Points, in no order, along strands that fork, close into loops and pass close to each other.
Points whose rows are less than 687 apart are linked; no others are. Some points are linked to none.
Z_390: [-140, 68, -62, -69, -311, -37, -22, -25, -36, -91, -383, -140, 162, 125, -11, 203, 139, -207, -274, 80, -100, 48, 40, -213, 294, -40, 81, -241, -152, -26, 24, -77, -91, 105, 36]
Z_130: [183, 167, 34, -121, -27, 60, 38, -267, -199, 170, -110, 121, 54, -307, 97, 240, -419, 104, 379, -17, 66, 186, 41, -201, -210, 168, -37, -73, 156, 22, 139, 180, -123, -223, 22]
Z_588: [-328, -64, -64, -65, 141, 25, -52, 271, -76, 200, -130, 90, -111, -18, -207, -50, 133, -412, -202, -269, 199, -259, -44, 141, 72, 239, -16, -121, -52, -380, 140, 179, -149, -74, -191]
Z_969: [-119, -147, -117, 71, -37, -66, 198, 189, -146, 9, 122, 194, -331, 53, 64, -250, 381, -277, 18, -325, 216, -337, 85, 482, -49, 91, -54, -114, -105, -155, 162, 233, -195, -407, -163]
Z_41: [-35, 19, 60, -34, 30, 165, 45, 223, -48, 208, 75, 149, -338, -224, 65, -147, 53, -328, 271, -241, 195, -120, -29, 235, -258, 146, -178, -124, 168, -217, -22, 236, -243, -206, -91]
Z_69: [-15, -132, 238, 200, 151, 40, 123, -83, 355, -125, 399, 24, 54, 330, -154, -330, 171, 228, 99, 40, -39, -225, -123, 225, 155, -227, 53, 285, -96, 146, -219, -231, 354, 198, 148]
Z_179: [145, 145, -85, -245, -216, -163, -181, -55, 110, 67, -144, -321, 155, -17, -26, 263, -45, -149, 37, 133, -297, 95, 360, -117, 99, 234, 7, -217, 288, 55, 7, -79, -373, -80, 193]
Z_26: [-159, -119, -68, 242, 246, -49, 38, 76, 329, -260, 152, 16, 470, 174, -48, -219, 21, 332, -246, -221, 27, -323, -183, -67, 27, -85, 290, 235, -287, 196, 82, -299, 427, 328, -95]
Z_621: [41, -45, -16, -12, -294, -72, 156, -275, -268, -241, -236, 66, -231, -172, 506, -162, 103, 60, -107, 325, -220, 744, 96, 42, 155, -63, -66, 29, -151, 371, -121, 188, -204, -173, 49]
Z_405: [203, 70, 27, -83, 103, 388, -158, -52, -97, 205, -21, 14, -381, -270, 144, 213, -307, -17, 585, 2, 250, 206, -57, -186, -561, -54, -162, -89, 412, -133, -87, 70, -168, -54, 166]
Z_892: [256, -84, 90, 27, 345, -175, 3, 45, 37, 162, 419, 17, -98, 98, -186, -437, 29, 111, 158, -147, -154, -162, 189, 218, -83, 223, -234, 291, 233, -123, 18, 207, 22, -369, -57]
Z_576: [-196, -84, -267, 52, 41, 97, -84, 125, 237, 13, 36, -129, 135, 250, -214, -74, 161, -131, -327, -223, 105, -306, -108, -19, 261, -44, 121, 19, -149, -283, 113, -325, 189, 255, -228]
Z_365: [-100, -43, -220, 133, 179, -44, 19, -48, 78, -90, 3, 39, 461, 93, -132, -32, -55, 245, -401, -184, -90, -137, -183, -171, 89, -97, 203, 95, -311, 98, 150, -207, 326, 248, -67]
Z_172: [-261, 48, 5, 13, 452, 69, -84, 166, -235, 306, 37, 325, -144, -225, -101, -163, -96, -268, 29, -294, 261, -165, -250, -31, -208, 113, -110, -143, 31, -380, 145, 405, 27, -117, -91]
Z_84: [-3, 7, 128, 214, 92, -22, 256, -140, -41, -209, 219, 90, 238, 86, 16, 3, -81, 380, -57, 204, -109, -23, -114, 45, 30, -234, 177, 233, -178, 401, -4, 7, 331, 193, -30]
Z_318: [138, -22, 83, -36, -87, -125, 142, -122, -60, -346, -116, -67, 155, 184, 364, -47, -65, 182, -208, 328, -293, 170, 55, -58, 251, -65, 157, 73, -91, 422, 69, -121, 342, 187, 9]
Z_100: [56, -93, -171, 88, 3, -131, 236, -12, -104, -152, 205, 204, -61, -31, 111, -207, 227, -97, -56, -310, 57, -349, 150, 513, -103, 167, 14, 32, -179, 8, 229, 270, -160, -467, -144]
Z_244: [-127, 19, -237, -258, -173, -155, -229, -59, -8, -23, -395, -199, 191, 101, -70, 194, 106, -227, -244, 61, -252, 163, 35, -332, 243, 219, 90, -354, -84, -137, 109, -183, -110, -52, 144]
Z_823: [-88, 152, -46, -232, -323, -88, -85, -45, 59, 16, -244, -211, 121, -124, 83, 212, 95, -194, 69, 70, -210, 213, 159, -105, 34, 220, -83, -400, 85, 42, 58, -83, -492, -86, 233]
Z_454: [16, 130, 30, -62, 56, 537, -175, 41, -110, 197, -91, 20, -453, -380, 204, 142, -203, -327, 514, -288, 187, 105, -112, 4, -629, 45, -177, -146, 342, -218, -39, 142, -145, -30, 203]
Z_665: [-40, -145, 6, 260, 300, -60, 10, -14, 402, -181, 314, -18, 305, 179, -52, -460, 71, 326, -161, -214, -21, -436, -97, 185, 15, -66, 122, 373, -236, 132, -31, -182, 343, 229, 33]
Z_729: [161, -65, 176, 82, 149, -104, -112, 125, 135, 125, 143, -49, -49, 171, -177, 154, -64, 279, 150, 341, -20, 130, 75, -21, 108, -371, 36, 111, 63, 87, -159, -139, 177, 194, -28]
Z_527: [318, 68, 24, -33, 51, -81, 13, -128, 182, -11, 262, -22, 32, 12, -36, 167, -226, 208, 232, 195, -139, 82, 228, 25, 20, 12, 25, 81, 279, 148, -88, 42, -132, -98, -99]
Z_68: [-173, 124, -165, -116, -186, -18, -54, 101, 103, 48, -212, -144, 88, 108, -221, 168, 132, -262, -234, -27, 21, -127, 37, -28, 181, 10, -10, -203, -42, -195, 49, -114, -151, 43, -49]
Z_310: [218, 12, -33, 68, 286, -131, 77, -42, 111, 26, 360, 28, 59, -12, -133, -287, -28, 106, 8, -232, -130, -306, 177, 322, -41, 150, -36, 295, 158, -29, 33, 69, -19, -320, -104]
Z_997: [-26, -174, 282, 238, 241, 11, 142, -48, 195, -235, 355, 15, -5, 284, -29, 68, 60, 293, 155, 410, 18, 21, -209, 148, 133, -456, 198, 231, -52, 283, -204, -186, 318, 402, 118]
Z_322: [126, 119, 32, -24, -50, 16, 99, -208, -342, 167, -200, 276, -10, -386, 158, 193, -317, 155, 265, 35, 79, 409, -114, -238, -252, -2, -104, -93, -14, 45, 97, 247, 44, -201, 53]
Z_494: [104, 0, -300, -164, -174, -181, -156, -97, 82, -486, -303, -239, 405, 219, 204, -33, -6, 124, -379, 36, -524, -111, 65, -300, 200, 313, 310, -136, -48, 161, 146, -274, 172, 22, 28]
Z_636: [-99, 153, 94, -117, -205, 245, -10, 46, -170, 193, -117, 74, -259, -356, 32, 236, -111, -189, 338, -72, 201, 163, -100, -155, -388, -20, -181, -131, 93, -108, -101, 156, -268, -45, 31]
Z_979: [-215, 43, 77, -10, -578, 12, 272, -269, -237, -94, -267, 129, -67, -159, 144, 124, 167, -51, -99, 81, 22, 306, -76, -63, 20, -109, -36, -78, -317, 195, -43, 106, -193, -59, -16]
Z_101: [-75, 206, 53, -60, 172, 346, -75, 105, -241, 256, -87, 219, -296, -355, 113, 45, -221, -244, 421, -217, 278, -49, -194, 14, -534, 49, -72, -191, 231, -239, -82, 273, 22, -74, 25]
Z_603: [347, 103, 45, -106, 42, -23, 6, -80, 271, 179, 302, -1, -187, 49, -91, -10, -123, 133, 304, 111, -92, -23, 242, 186, -52, 173, -172, 139, 438, -33, -92, 31, -213, -207, -135]
Z_648: [103, 139, -53, -194, -102, -143, -254, 129, 146, 45, -191, -282, 73, 50, -135, 221, -15, -180, -12, 122, -112, 34, 271, -128, 151, 59, -56, -225, 223, -47, -88, -220, -186, 46, 103]
Z_127: [-185, -47, -339, -76, -11, 47, -127, -106, 56, -202, -181, -118, 361, 150, -106, 95, 127, -133, -513, -66, -222, -317, -28, -116, 199, 371, 186, -168, -128, -184, 215, -120, -25, 58, -90]
Z_740: [78, -32, 118, -164, 259, 75, -30, 292, -131, 234, 70, 184, -482, -156, 65, -365, 215, -273, 299, -254, 155, -158, -37, 206, -152, 282, -306, -86, 287, -272, 82, 223, -112, -335, -27]
Z_441: [11, 134, 95, -91, -104, 44, -72, 149, 35, 191, -71, -82, -169, -88, -218, 144, -54, -113, 106, 110, 183, 10, 116, -63, -37, -160, -177, -29, 139, -134, -141, -98, -195, 50, -64]
Z_526: [-245, -69, -187, 104, 164, 11, 9, -26, -50, -22, 11, 110, 363, 46, -171, 3, 24, 68, -469, -215, 73, -268, -114, -63, 47, -10, 113, -6, -288, -46, 205, -19, 97, 130, -98]
Z_714: [230, 45, 107, 34, 42, -141, -20, -118, -296, 55, -107, 56, 124, -87, 39, 189, -255, 210, 96, 326, 8, 431, 58, -230, 15, -171, -106, 36, 19, 183, 38, 74, 89, -45, 39]
Z_248: [67, 39, 16, 122, 65, -52, 86, 99, 211, 54, 203, 4, -73, 187, -281, -227, 82, -15, -71, -46, -19, -274, 45, 255, 198, -63, -53, 167, 50, 35, -103, -67, 94, 8, -23]
Z_470: [47, 74, 98, -243, -20, 143, -355, 80, -134, 278, -455, -219, -108, -239, 79, 291, -263, -153, 375, 72, 230, 323, 96, -350, -200, -29, -155, -210, 293, -215, 97, 6, -203, -19, 241]
Z_90: [105, 126, 14, 17, -158, 239, 143, 117, -28, 127, 208, 145, -411, -161, 106, -84, 70, -238, 387, -81, 235, 2, 11, 306, -345, 119, -273, -10, 166, -164, -194, 115, -246, -214, -27]
Z_521: [63, 59, -39, 109, -179, 30, 272, -87, 68, -136, 243, 102, 162, 43, -9, -62, -2, 52, -219, -90, -1, -271, 113, 285, 12, -75, 128, 24, -180, 170, 47, 126, 34, -96, -146]
Z_984: [-147, 41, -286, -112, 171, -66, -341, 27, 35, 127, -177, -84, 282, -3, -254, 155, -72, -156, -245, -229, -213, -144, 131, -145, 88, 310, -3, -285, 124, -340, 128, 10, -18, -12, -75]
Z_431: [265, 100, 34, -158, 21, 101, -45, 66, 218, 244, 240, -57, -355, -52, -79, -155, -33, -46, 284, -71, 15, -91, 220, 215, -96, 228, -343, 29, 474, -132, -126, 86, -227, -294, -10]
Z_618: [-119, 144, 31, -185, -126, 34, -113, 17, -90, 139, -274, 3, 66, -275, -60, 264, -155, -176, 84, -38, 23, 126, 35, -160, -55, 125, -105, -323, 101, -110, 80, 116, -251, -30, 6]
Z_272: [119, -135, 324, 97, -23, 67, 193, -53, 158, 133, 512, -6, -381, 289, -273, -388, 131, -4, 139, 73, 0, -88, 17, 287, 58, -60, -330, 320, 75, 18, -276, 0, 72, -100, 89]
Z_758: [-137, -14, 28, 3, -424, -16, 268, -197, -196, -344, -425, 76, -24, -36, 228, -134, 170, -24, -302, 175, -16, 410, -96, -88, 228, -153, 48, -82, -342, 289, -5, 36, -24, -17, 44]
Z_473: [88, -20, -91, 132, 248, -188, -9, 85, 202, 8, 272, -40, 131, 148, -194, -350, 106, 130, -176, -267, -46, -428, 79, 271, 130, 42, -13, 320, -28, -27, -27, -82, 96, -94, -41]
Z_55: [10, 132, 21, -75, 20, -5, -17, 106, 38, 215, -37, 88, 21, -140, -165, 91, -93, -76, 45, -110, 45, -97, 103, 32, 46, 9, -115, -137, 96, -118, 5, 115, -142, -94, -30]
Z_383: [107, -76, -68, 128, 143, -321, -160, 127, -21, 3, -36, -92, 357, 209, -8, 114, -100, 227, -135, 116, -44, 167, -74, -195, 220, -314, 190, 85, -45, 91, 77, -305, 515, 267, 48]
Z_80: [-308, -76, 226, -76, -449, 237, 51, 140, -182, 63, -280, -190, -388, -415, 20, 235, 170, -364, 295, -82, 311, 99, -67, -192, -364, -111, -146, -81, -146, -201, -144, 39, -491, 193, -16]
Z_505: [74, -43, -214, 69, 219, -246, -248, 105, 131, 19, 52, -136, 325, 142, -164, 31, -136, 303, -220, -131, -129, -49, 34, -181, 126, -182, 168, 58, 54, -61, 79, -330, 437, 186, -28]
Z_32: [-218, -156, 54, 180, 137, 2, 66, 73, 249, -220, 152, 48, 385, 242, 91, -138, 80, 306, -200, -70, 141, -85, -351, -141, 161, -340, 293, 157, -352, 173, 45, -294, 511, 493, 46]
Z_803: [209, 52, 18, -108, -60, -177, -332, 30, -118, 180, -351, -254, 75, -77, 81, 265, -217, -48, 169, 231, -31, 415, 242, -292, 47, 45, -138, -137, 218, -33, 50, 5, -127, -93, 142]
Z_898: [149, -67, 253, 70, 231, -34, 88, 48, 80, 206, 465, 13, -240, 191, -251, -505, 86, -6, 195, 53, -72, -26, 80, 220, 54, 96, -376, 273, 188, -95, -119, 70, 39, -234, 93]
Z_559: [177, 4, -192, -140, -168, -256, -191, -72, 30, -492, -338, -289, 231, 205, 426, -232, 95, 17, -355, 219, -447, 167, 76, -156, 313, 166, 316, -137, -43, 153, 97, -238, 372, 46, 144]
Z_967: [108, 46, 86, -48, -109, -99, -164, 198, 152, 73, -124, -220, -106, 56, -164, 222, 62, -51, 29, 258, 36, 97, 214, -85, 172, -210, -70, -25, 185, -99, -148, -327, -107, 217, 34]
Z_598: [-153, 131, 0, -100, 271, 199, -188, 210, -135, 297, -145, 233, -176, -285, -23, 25, -208, -291, 276, -259, 226, -150, -157, -44, -272, 136, -136, -162, 216, -340, 104, 371, 24, -115, -24]
Z_64: [-129, 7, -270, -159, 117, -139, -294, -90, -113, 54, -352, -32, 290, 57, -134, 243, -51, -41, -327, -29, -235, 94, -49, -287, 138, 308, 87, -310, -33, -258, 159, -12, -13, -114, 45]
Z_22: [87, -9, 92, -11, -197, -70, 197, -257, -282, -229, -202, 3, -197, 40, 520, -150, -74, 85, -196, 407, -232, 605, 76, 67, 177, -110, 23, 82, -209, 429, -85, 169, 39, 18, 25]
Z_607: [173, -104, 319, 127, -48, 193, 90, -41, 200, 179, 489, 37, -466, 222, -262, -189, 113, 81, 287, 246, 104, 42, -65, 164, -27, -178, -249, 280, 179, -70, -418, 5, -65, -10, 102]
Z_434: [147, 36, 78, 40, -27, -142, -31, -223, -435, 105, -162, 138, -14, -234, 213, 99, -271, 192, 204, 300, 73, 575, -104, -292, -87, -136, -64, 38, -183, 164, 29, 287, 41, -219, 67]
Z_954: [-50, -245, 272, 208, 246, 21, 139, -109, 399, -312, 372, 9, 100, 298, -27, -186, 38, 368, 153, 190, -87, -166, -189, 255, 143, -211, 246, 294, -81, 389, -168, -231, 474, 290, 70]
Z_324: [44, -165, 320, 255, 215, -72, -30, 24, 108, 8, 314, -8, -225, 270, -210, 133, 7, 315, 214, 428, 27, 122, -139, 35, 148, -424, 20, 271, 86, 83, -331, -92, 148, 273, 115]
Z_748: [121, 17, -52, -90, -201, -178, 27, -17, 48, -429, -173, -257, 141, 242, 406, -66, 31, 82, -188, 263, -306, 68, 28, -46, 301, 107, 236, -84, -3, 399, -2, -302, 309, 189, 109]
Z_6: [-38, 44, -288, -124, -114, -71, -64, -104, 84, -394, -187, -190, 462, 174, -22, -13, 128, 29, -450, -78, -453, -388, 92, -128, 163, 414, 248, -136, -76, -24, 157, -143, -23, -21, -18]
Z_991: [-197, -167, -128, -30, 495, -50, -134, 323, -175, 233, 1, 166, -123, -39, -126, -183, 168, -257, -170, -349, 133, -333, -62, 154, 42, 222, -127, -99, -3, -328, 226, 226, -81, -154, -132]
Z_600: [210, 16, 114, 68, 180, -91, 129, -179, 55, -32, 394, 75, 151, 73, -51, 69, -249, 386, 87, 179, -267, -4, 143, 71, 2, -120, 107, 227, 125, 244, -118, 82, 133, -17, -110]
Z_302: [-107, -37, 168, -19, -444, 340, 135, 106, -185, 51, -99, -97, -482, -427, 93, 155, 199, -193, 387, -27, 372, 156, -86, -89, -581, -126, -195, -1, -50, -130, -246, 44, -429, 157, -50]
Z_634: [61, -108, 57, 91, -166, 14, 84, 48, 503, -278, 68, -140, 67, 276, 23, -236, 118, 87, -130, 20, 14, -499, -31, 341, 227, -60, 266, 156, -85, 198, -101, -235, 301, 236, -10]
Z_817: [239, 54, -19, -182, 183, 21, -41, 156, 48, 192, 149, 52, -316, -134, 48, -324, -26, -193, 354, -219, -43, -156, 165, 197, -95, 366, -231, 12, 414, -185, 47, 141, -218, -393, -58]
Z_438: [-29, 69, 116, 13, -228, 451, 17, 24, -232, 51, 103, 114, -428, -344, 82, 135, 59, -172, 561, -36, 443, 157, -215, -46, -751, -28, -230, 25, 54, -161, -286, 128, -237, 31, -16]
Z_678: [-136, -32, -31, -22, -102, 73, 100, 229, -225, 141, 47, 195, -393, -156, 105, -145, 249, -477, 205, -288, 303, -217, -14, 388, -149, 162, -135, -137, 16, -191, 100, 279, -313, -323, -77]
Z_211: [-120, 16, -132, -119, -109, -30, 88, -308, -86, -307, -201, 93, 325, -23, -26, -7, 8, 116, -490, -135, -268, -67, -34, -194, 195, 193, 184, -65, -238, 163, 216, 53, 48, -115, -87]
Z_223: [9, -143, -21, 214, 219, -6, 157, 6, 211, -209, 316, 145, 316, 139, -27, -393, 89, 226, -268, -189, -9, -471, -71, 317, 3, -91, 201, 308, -283, 202, 37, 31, 194, 91, -24]
Z_132: [195, 59, -7, -169, 97, -39, -155, -144, -177, 201, -305, -60, 111, -185, 144, 277, -376, 81, 261, 124, 81, 336, 155, -259, -124, 95, -27, -73, 253, 54, 135, 89, -94, -144, 82]
Z_545: [156, -130, 297, 155, 38, 24, 68, -93, 241, 39, 411, 32, -311, 283, -243, 45, 74, 253, 195, 338, -19, -2, -47, 186, 120, -275, -77, 302, 149, 74, -354, -65, 10, 131, 51]
Z_335: [-136, -201, 1, 165, 53, -123, 17, 154, 113, -130, 87, -39, 227, 212, 134, -53, 31, 183, -157, 43, 127, 118, -390, -298, 215, -445, 314, 178, -337, 23, 73, -415, 581, 469, 16]
Z_819: [-418, -4, 102, -77, -395, 177, 84, 230, -87, 105, -243, -106, -330, -225, -148, 210, 195, -483, 46, -134, 371, -38, -50, -96, -122, -91, -79, -14, -193, -299, -135, 120, -442, 181, -72]
Z_747: [192, -34, 99, 72, 19, -129, -154, 56, -66, 36, -53, -141, 81, 107, 9, 195, -110, 174, 56, 362, -23, 306, 88, -112, 112, -254, 57, 43, 74, 233, -67, -125, 162, 128, 33]
Z_699: [-39, -41, -74, 151, -39, 39, 265, -101, 103, -371, 118, 113, 351, 72, 79, -149, 5, 265, -340, -177, -91, -360, -28, 145, 9, -62, 210, 145, -241, 274, 140, 5, 151, 65, -78]
Z_843: [-97, -10, -206, 75, 259, -125, -174, 132, 162, 169, 23, -78, 208, 186, -329, -20, -4, 55, -320, -177, 23, -160, 8, -82, 139, -106, 23, 23, -24, -234, 92, -185, 265, 160, -67]
Z_773: [-255, -189, -439, 123, 109, 131, -114, -3, 124, -82, -35, -209, 255, 264, -78, 37, 174, -167, -565, -283, -65, -417, -152, -84, 204, 242, 160, -156, -171, -323, 175, -240, 116, 188, -156]
Z_610: [107, -28, 204, 102, 49, -18, 84, -6, 375, -12, 269, -58, -145, 258, -222, -103, 81, 126, 62, 144, -29, -156, -11, 185, 185, -192, -9, 225, 71, 167, -232, -185, 159, 182, 19]
Z_10: [84, -8, -95, 131, -46, -8, 292, -132, -33, -249, 343, 211, 160, 11, 47, -193, 72, 61, -195, -273, -35, -406, 144, 456, -94, 41, 161, 151, -197, 125, 98, 275, -17, -249, -169]
Z_651: [-485, 27, -99, -56, -30, 126, -50, 97, -158, 190, -263, 67, -76, -125, -195, 245, 86, -383, -206, -162, 220, -90, -160, -84, 48, 119, -10, -116, -174, -354, 70, 178, -174, 107, -144]
Z_391: [-79, 123, -35, -205, -148, 14, -122, -164, -186, 122, -500, -3, -24, -330, 166, 223, -160, -100, 167, -45, -51, 308, 12, -312, -24, 156, -84, -296, 78, -40, 124, 139, -273, -183, 202]
Z_184: [47, 111, -39, -232, -238, -104, -83, -191, -92, 59, -344, -114, 0, -297, 247, 153, 13, -142, 194, 127, -178, 453, 110, -236, 25, 280, -94, -323, 61, 116, 114, 10, -515, -197, 273]
Z_273: [128, -3, 27, -183, -141, -115, -351, 130, -167, 217, -453, -344, -2, -107, 57, 297, -60, -180, 179, 231, 126, 424, 181, -335, -63, -88, -153, -241, 142, -224, -16, -76, -188, 10, 295]
Z_572: [166, 116, 101, -169, 92, 242, -254, 89, -26, 234, -198, -113, -285, -245, 10, 217, -256, -74, 482, 73, 190, 235, 103, -206, -324, -26, -196, -90, 389, -117, -40, 58, -191, -26, 174]
Z_306: [111, -108, 198, 216, 177, 6, 214, -207, 48, -176, 470, 147, 100, 176, -14, 42, -140, 490, 92, 253, -202, 30, -22, 127, 22, -224, 217, 228, 5, 432, -70, 17, 240, 152, 5]
Z_536: [-24, 105, 60, 64, -538, 52, 371, -269, -296, -92, -42, 272, -146, -194, 306, 141, 47, 135, 94, 140, 91, 480, -64, -52, -188, -87, -54, -26, -228, 307, -118, 204, -151, -160, -25]
Z_495: [-50, -115, -21, 212, 136, -156, -115, 156, 143, 4, 58, -152, 132, 235, -45, 96, 31, 167, -112, 65, 52, 79, -194, -218, 215, -416, 271, 55, -102, 11, 0, -499, 477, 403, 3]
Z_903: [176, 50, 0, -36, 67, -163, 47, -92, -64, -207, -71, -4, 342, 104, 159, 20, -155, 309, -229, 125, -303, 46, 74, -161, 194, -67, 223, 115, -82, 318, 119, -112, 358, 76, -30]
Z_131: [-99, 105, -253, -91, 103, -68, -193, 139, 176, 56, -31, -156, 155, 132, -257, 22, 144, -272, -232, -166, -113, -336, 195, 112, 195, 246, 24, -173, 108, -266, 62, -50, -172, 5, -51]
Z_722: [42, 110, 35, 136, -242, 358, 119, 81, -154, 111, 284, 253, -480, -219, 105, -70, 132, -258, 490, -82, 460, 57, -166, 271, -594, 84, -173, -23, 51, -221, -273, 148, -267, -200, -25]
Z_221: [12, -46, 85, 1, -244, -94, 347, -202, -303, -277, -175, 132, -49, 47, 363, -75, 70, 179, -240, 330, -72, 422, -60, -1, 145, -167, 84, 25, -267, 352, -31, 73, 113, 27, -3]
Z_713: [-163, -24, -96, 75, 459, -65, -10, 124, -30, 168, 137, 135, 127, 52, -163, -161, 34, -2, -236, -351, 76, -368, -63, 145, 12, 84, -59, 61, -150, -186, 198, 196, 13, -93, -181]
Z_644: [130, 7, 51, -17, -383, -8, 248, -365, -198, -163, -14, 135, -169, -115, 435, 160, -55, 200, 79, 287, -137, 656, 51, -33, -43, 46, -65, 7, -65, 358, -49, 91, -179, -162, -17]
Z_930: [-308, -166, -216, 113, 366, 67, 23, 32, -143, 98, 79, 142, 206, 84, -132, -73, 102, -99, -477, -296, 158, -358, -97, 114, 96, 169, 56, 78, -388, -211, 290, 102, 7, 70, -235]
Z_566: [53, -36, 73, 137, 238, -148, 94, -65, 84, -248, 171, 53, 378, 110, 34, -69, -175, 430, -145, 39, -237, -79, -71, -24, 64, -131, 265, 256, -102, 291, 41, -141, 387, 222, -40]
Z_696: [-345, 113, -34, -90, -316, 92, 27, 142, -12, 94, -183, 18, -130, -153, -70, 219, 165, -437, -70, -134, 190, -113, -51, 16, -36, 40, -69, -254, -76, -231, -14, 123, -373, -45, -47]

A piece is two or more points that can be reached from each other along the links. Count, over all rows, the pieces, the separate loops (a circle has one, a figure eight two, a Y none), the forks (points with three links) and the tips (points with one).
pieces: 5
loops: 7
forks: 5
tips: 1

How many points has the smallest loop of links through each point below? Write 0 if it is on no loop.
Z_967: 9
Z_526: 24
Z_131: 6
Z_473: 9
Z_324: 6
Z_758: 7

A fork is a point with three links, a tip a point with one. Leave the first point through the second and follow the links. Name the first fork or tip that comes.
Z_566, Z_903: Z_26
Z_454, Z_405: Z_324
Z_729, Z_747: Z_172
Z_651, Z_696: Z_41
Z_248, Z_473: Z_545
